Each row is a point on a tangle of strands that fork, close into loops and nearly touch. The rows are in no order.
(in the rows, 128 means zero)
Two points are linked if the straight distance between their rows is under 89.9. Some points are linked to none.
J371: [136  50 120 103 143 185 166 152 169 131 126 152 174 135 120 138 116 186
 142 154 129]
J456: [141  95 172 115 113 168 141 114 184  99 153  78 132 167 175 172 123 139
 105 175 113]
J9: [132  97 149 117 112 169 139 105 147 125 144  86 135 152 172 151 142 153
 124 159 109]
J262: [ 84  80 131  82 174 152 117 136 187 183 132 121 169 130 112 134  79 152
  85 112 157]
J750: [ 65  72 141  93 157 134 163 175 137 159 130 147 146 143  88 107 129 159
  95  95 123]
J142: [139 165 151 149 101 154 101 129 102 104 127 120  75 136 184 132 144  82
 153 143 123]
J998: [153  82 180 107 127 157 121 132 208  85 148 100 138 147 148 181 103 148
  98 190 115]
J660: [152 163 168 174 142 119  76 114 126  95 101 134  90 161 127 115 107  82
 119 136 150]
J667: [136 185 107 131 126 119 110 112  99 182 120  75 169  75 159 144 178 132
 132 140 132]
J247: [177 112 196 153 144 103 123 130 118  86 110 151 127 137  59  74 144 131
 112 156 124]
J912: [115 184  68 140  93 114 143 129 104 124 155 135  95  96 168 127 142  85
 187  87 153]
J573: [105 148 170 104 102 142 110 141  98 134 139 116 145 117 119  85 154 101
 115 113 134]
J501: [155 136 132 176 141  92 108 108 123  89  95 156 107 149  69 108 116 120
 127 140 139]
J220: [142 159  93 166 119 107 104 113 105 114 106 148  88 135 157 143 117 114
 164 126 125]
J772: [111 114 152  99 163 117  81 115 204 156 117  99 134 127 128 181  60 134
  69 134 144]
J524: [ 77 105  62  92 109 143 178 135 124 138 154 118 142 102 153 147 129 166
 147  99  87]
J164: [177 110 192 141 143 120 122 153 107 104 115 158 158 106  56  69 166 138
 134 151 122]
J429: [122 112 163 114  59 151 183 149  87  67 161 130  92 136 124 117 171 102
 144 123 120]
J885: [168 186 101 132  94 124 150 105  92 131 149 101 159  65 154 133 172 129
 180 140 109]
J999: [141  83 183 127 117 112 159 134 116  75 127 154  88 175  96 102 140 138
  97 138 108]
J586: [170 163 154 182 129 106  85 126  96  77  96 151  88 142  97  97 137  93
 140 135 143]
J781: [106 122 164 112  87 144 145 148 108  82 144 131  85 161 135 108 156 102
 105 126 128]
J32: [157 127 186 121 141 158  95 117 154 151 145  81 168 127 153 124 144 132
 105 166 142]
J68: [ 99  92  85 116 149 135 149 126 149 143 119 135 141 129 117 129 111 171
 137 120  99]
J257: [133  66 143 141 125 112 163 113 165  62 118 154  80 185  71 146 100 142
 109 150 112]
J126: [140 124  98 151 113 138 154  97 124 138 114  86 128 134 171 181 153 152
 152 174  97]
J537: [121 125 126 142 133 123 110  97 153 121 116 120 112 163 123 139  93 127
 122 132 129]
J211: [143 136 146 147 125 145 121  97 142 131 117  89 100 164 186 175 111 105
 113 157 125]
J362: [173 109 209 146 130 106 136 127 135  60 119 148  94 171  85  86 137 121
  91 160 131]
J274: [ 98  80 141 107 120  83 158 145 104 115 126 168  70 167  97 105 121 137
  92  86 126]
J665: [129 188  70 131  99 108 148 116  95 129 159 134 132  85 136 120 139 101
 175  91 126]
J358: [ 94  82 142  91 158 141 116 123 207 146 133 109 134 143 118 161  70 144
  80 122 141]
J440: [129 146  82 140 120 105 128 118 112 116 124 151 133 111 111 112 132 149
 153 120  99]
J975: [135 163 100 169 176  67  74 111 128 145  90 150 139 124  67  95  90 126
 118 104 148]
J389: [107 108 168 103 113 162 118 136 132 139 152 108 166 129 141 100 156 131
 121 128 113]
J127: [107  91 135 118 140 129 121 108 189 117 125 120 115 162 103 158  79 140
 108 132 125]
J987: [155 147 134 167 139 133 104 111 125 136 103 100  84 152 191 180 104  70
 109 152 144]
J510: [ 65 138 125  85  96 143 123 136 113 172 152  94 150 112 152 117 135 124
 114  79 129]
J968: [ 88 154  71 128 140  58 120 130 109 144 118 176 117 116  86 106 117 118
 118  72 136]
J893: [131 179  41 110 131  99 154 100 104 141 159 139 139  77 139 147 141 130
 170  99  99]
J302: [159 100 136 104 160 161 103 126 170 184 128 112 188  95 125 160 119 158
 106 172 182]
J422: [148 123  56 138 196 107 136 104 170 136 107 170 149 106  84 131  83 171
 145 142 119]
J571: [139 123 189 108 123  90 172 174  82 151 139 154 142  94  66  71 152 121
 140  98 124]
J574: [115 138 158 112  99  96 202 158  74 154 158 137 138 111  88  76 151 104
 147  79 142]
J253: [ 83 123  98  91 106 145 161 145 121 160 160 109 167  92 140 114 136 144
 144  92 111]
J276: [119 178 179 123  97 144  96 138  99 117 138 118 114 124 141  86 156  80
 118 120 148]
J114: [ 88 134 102 139 135 105 101 112 136 136 110 146  99 167 116 129  93 117
 108 103 143]
J544: [102 149 181 113 110 156 103 140 144 110 147  95 120 170 177 101 136 104
  74 132 145]
J93: [135 101  97 110 159 140 189 177 131 116 115 199 171 103  76 113 146 183
 162 132  93]
J969: [102 146  92 120 161  78 132 148 114 162 117 173 155  92  66  79 123 136
 117  89 126]
J877: [156 191 111 160 168  88  66 104 109 157  94 118 154 105 110 100 113 128
 132 106 150]
J736: [106 156 136 147 117 143  91 141 115 117 135 125  55 144 192 135 134  68
 136 120 137]
J951: [ 97  81 105 131  90 150 158 129 125  69 131 135  86 177 134 147 133 150
 135 127  95]
J173: [151 161  67 171 175  69 103  92 137 156  89 129 119 128 130 167  86 126
 130 123 130]
J940: [108 116 133 110 152 117 137 169 120 160 119 160 171 101  78  88 142 147
 128 109 123]
J266: [ 85  89 132 104 140  84 165 158 109 148 125 162 113 138  75 104 124 151
 104  93 113]
J505: [128 132 124 130  56 145 200 145  82  88 168 130 101 121 123 106 171  93
 175 113 135]
J124: [123 171  39 144 187  71 101  94 135 169 110 153 133 115 116 133  95 145
 128  99 122]
J135: [169 161  89 130 133 130 142 110 108 130 132 116 165  65 141 132 176 161
 175 155  88]
J530: [129 136 110 162 151 116  94 106 138 154 100 113  73 155 183 184  80  72
 109 123 149]
J862: [162 154 104 186 170  75  90 104 135 102  88 152 118 135  65 119  89 126
 137 126 137]
J298: [189  63 112 111 139 173 157 131 174 124 112 156 174 117 112 164 111 190
 153 184 138]
J762: [157 204 129 156 115 123  86 124  73 158 114  95 118  84 179 138 154  85
 150 127 143]
J860: [106  79 120 140 114 128 155 115 141  72 120 144  71 196 108 145 113 138
 114 134 114]
J281: [117 149 160 120 154 113  87  98 169 167 119  87 130 145 145 157  74 106
  70 126 158]
J871: [118  54 158  94 150 185 150 172 160 134 146 150 176 148 110 117 131 165
 121 143 130]
J941: [189 193  58 163 151  86 122  92  85 116 114 138 127  89 143 156 153 129
 176 133 101]
J56: [100 166 192 113 108 140 103 157 124 103 145 117 101 154 156  77 152  86
  70 124 156]
J911: [125 188 130 132 107 136 100 113  86 177 123  80 132  96 184 146 159 100
 127 128 145]
J845: [129 125  99 113 150 130 163 159 125 133 125 176 173  84  88  95 145 158
 158 125  99]
J403: [ 83 146  78 148 151  66  93 121 125 155 100 168 100 147  95 107 102 109
 106  77 160]
J223: [125 140 134 125  77 112 194 148  78 112 157 138 109 117 103  83 161  89
 159  95 153]
J464: [172  76 167 104 142 160 105 130 200 107 128 129 149 115 113 175 102 155
 115 188 131]
J697: [135 126 122 128 120 152 132 106 126 153 125  89 152 116 164 150 164 157
 143 164 111]
J909: [159 137 118 164  96 157 154 103 103 116 105  83 111 141 197 190 169 119
 153 189  95]
J888: [174 122 145 125 172 160  93 127 145 192 124  94 200  87 131 134 147 150
 116 175 185]
J229: [170 192 120 151  85 131 127 120  84 117 133 102 122  85 172 135 159  95
 178 140 125]
J94: [169 130 186 118 161 162  72 133 140 182 149  88 200  97 143  99 155 137
 108 161 167]
J305: [ 66  79  94 100  88 169 194 153 118 114 167 116 143 118 136 144 140 166
 146  92  81]
J209: [ 98 134  90 155 148 106  96 108 143 147 104 140  76 169 160 159  80  97
 122 101 149]
J497: [137  81 150  86 163 170 112 142 179 179 138 137 191 123 112 131  92 155
  99 139 174]
J584: [118  57 162 114 119 107 184 150 109  91 132 159  85 165  90 111 131 155
 113 118  93]
J622: [137 164  97 142  91 112 140 128  99 103 137 146 128 105 118 114 147 116
 172 118 117]
J330: [133 156 144 130  66 172 134 130  97  91 152 107  78 127 187 140 158  93
 176 148 113]
J705: [138 132 137 126  65 173 151 114 100 106 138  91 105 132 197 166 170 127
 161 161  90]
J614: [161 175 165 164 158 112  59 111 136 126 100 112 114 147 129 134  79  76
 100 123 165]
J595: [163 153  79 187 144  89 100 100 126 115  87 151  92 146 139 156  89 116
 158 132 122]
J612: [ 63 113  84 112 103 128 137 130 118 128 135 128 107 145 138 139 120 138
 118  90 117]
J991: [ 74  59 143  85 167 172 149 172 166 163 141 138 169 147 116 125 107 164
  93 111 143]
J463: [ 60 150 104  98  99 135 108 133 111 153 136 118 102 136 158 126 120 109
 108  76 147]
J179: [ 90  81 105 118  75 154 179 142 112  85 151 126 117 142 134 144 147 156
 151 113  81]
J994: [202  71 151 111 138 170 120 135 177 110 118 159 181 108  94 150 106 175
 141 191 148]
J430: [124 167  88 160  98 107 115 135 111 103 128 150  75 108 170 139 139  83
 185 106 141]
J468: [141 169 145 147 153 111  76  98 133 168 105  96 123 140 151 145  96  94
  99 123 161]
J953: [136 164  48 134 160  87 125  97 124 144 126 153 140  92 126 135 124 152
 152 114  96]
J606: [113  60 178  90 138 190 149 167 166 120 178 115 174 163 144 120 142 153
  95 150 129]
J926: [100 119 181  98 115 167 118 136 151 130 155  82 154 161 171 112 137 127
  76 129 127]
J979: [160 125 183 127 131 112 150 177  91 126 127 158 177  78  57  67 173 134
 151 127 119]

A fork is a point with three links, a tip a point with one. Leave the first point through the second and follow the links. Name the first fork or tip that comes.
J877; J975 => J358
J223; J574 => J991
J371; J298 => J736
J772; J281 => J877
J9; J456 => J871
J164; J979 => J781
J612; J463 => J257

A piece is all that can be reached along the links. How many separate loops has the piece of each point below (a circle has one, a figure eight two, a Y none), and how many tips (points with one link)?
J524 => loops 0, tips 2
J505 => loops 0, tips 7
J56 => loops 1, tips 0
J953 => loops 2, tips 0
J229 => loops 0, tips 2

How many points has the smallest loop of links through each point below? Write - if it is on no loop.
J573 => 6
J220 => 9
J909 => -
J893 => 5
J524 => -

Name the points in between on the shortest way along the links from the first point to the second, in order.
J888; J862 => J302 J497 J262 J358 J772 J281 J468 J614 J660 J586 J501
J877; J164 => J975 J862 J501 J586 J660 J614 J468 J281 J772 J358 J262 J991 J750 J266 J274 J584 J999 J362 J247
J940; J211 => J969 J968 J403 J114 J209 J530 J987
J860; J612 => J951 J179 J305 J524 J253 J510 J463
J999; J126 => J584 J274 J266 J750 J991 J871 J371 J298 J994 J464 J998 J456 J9 J697
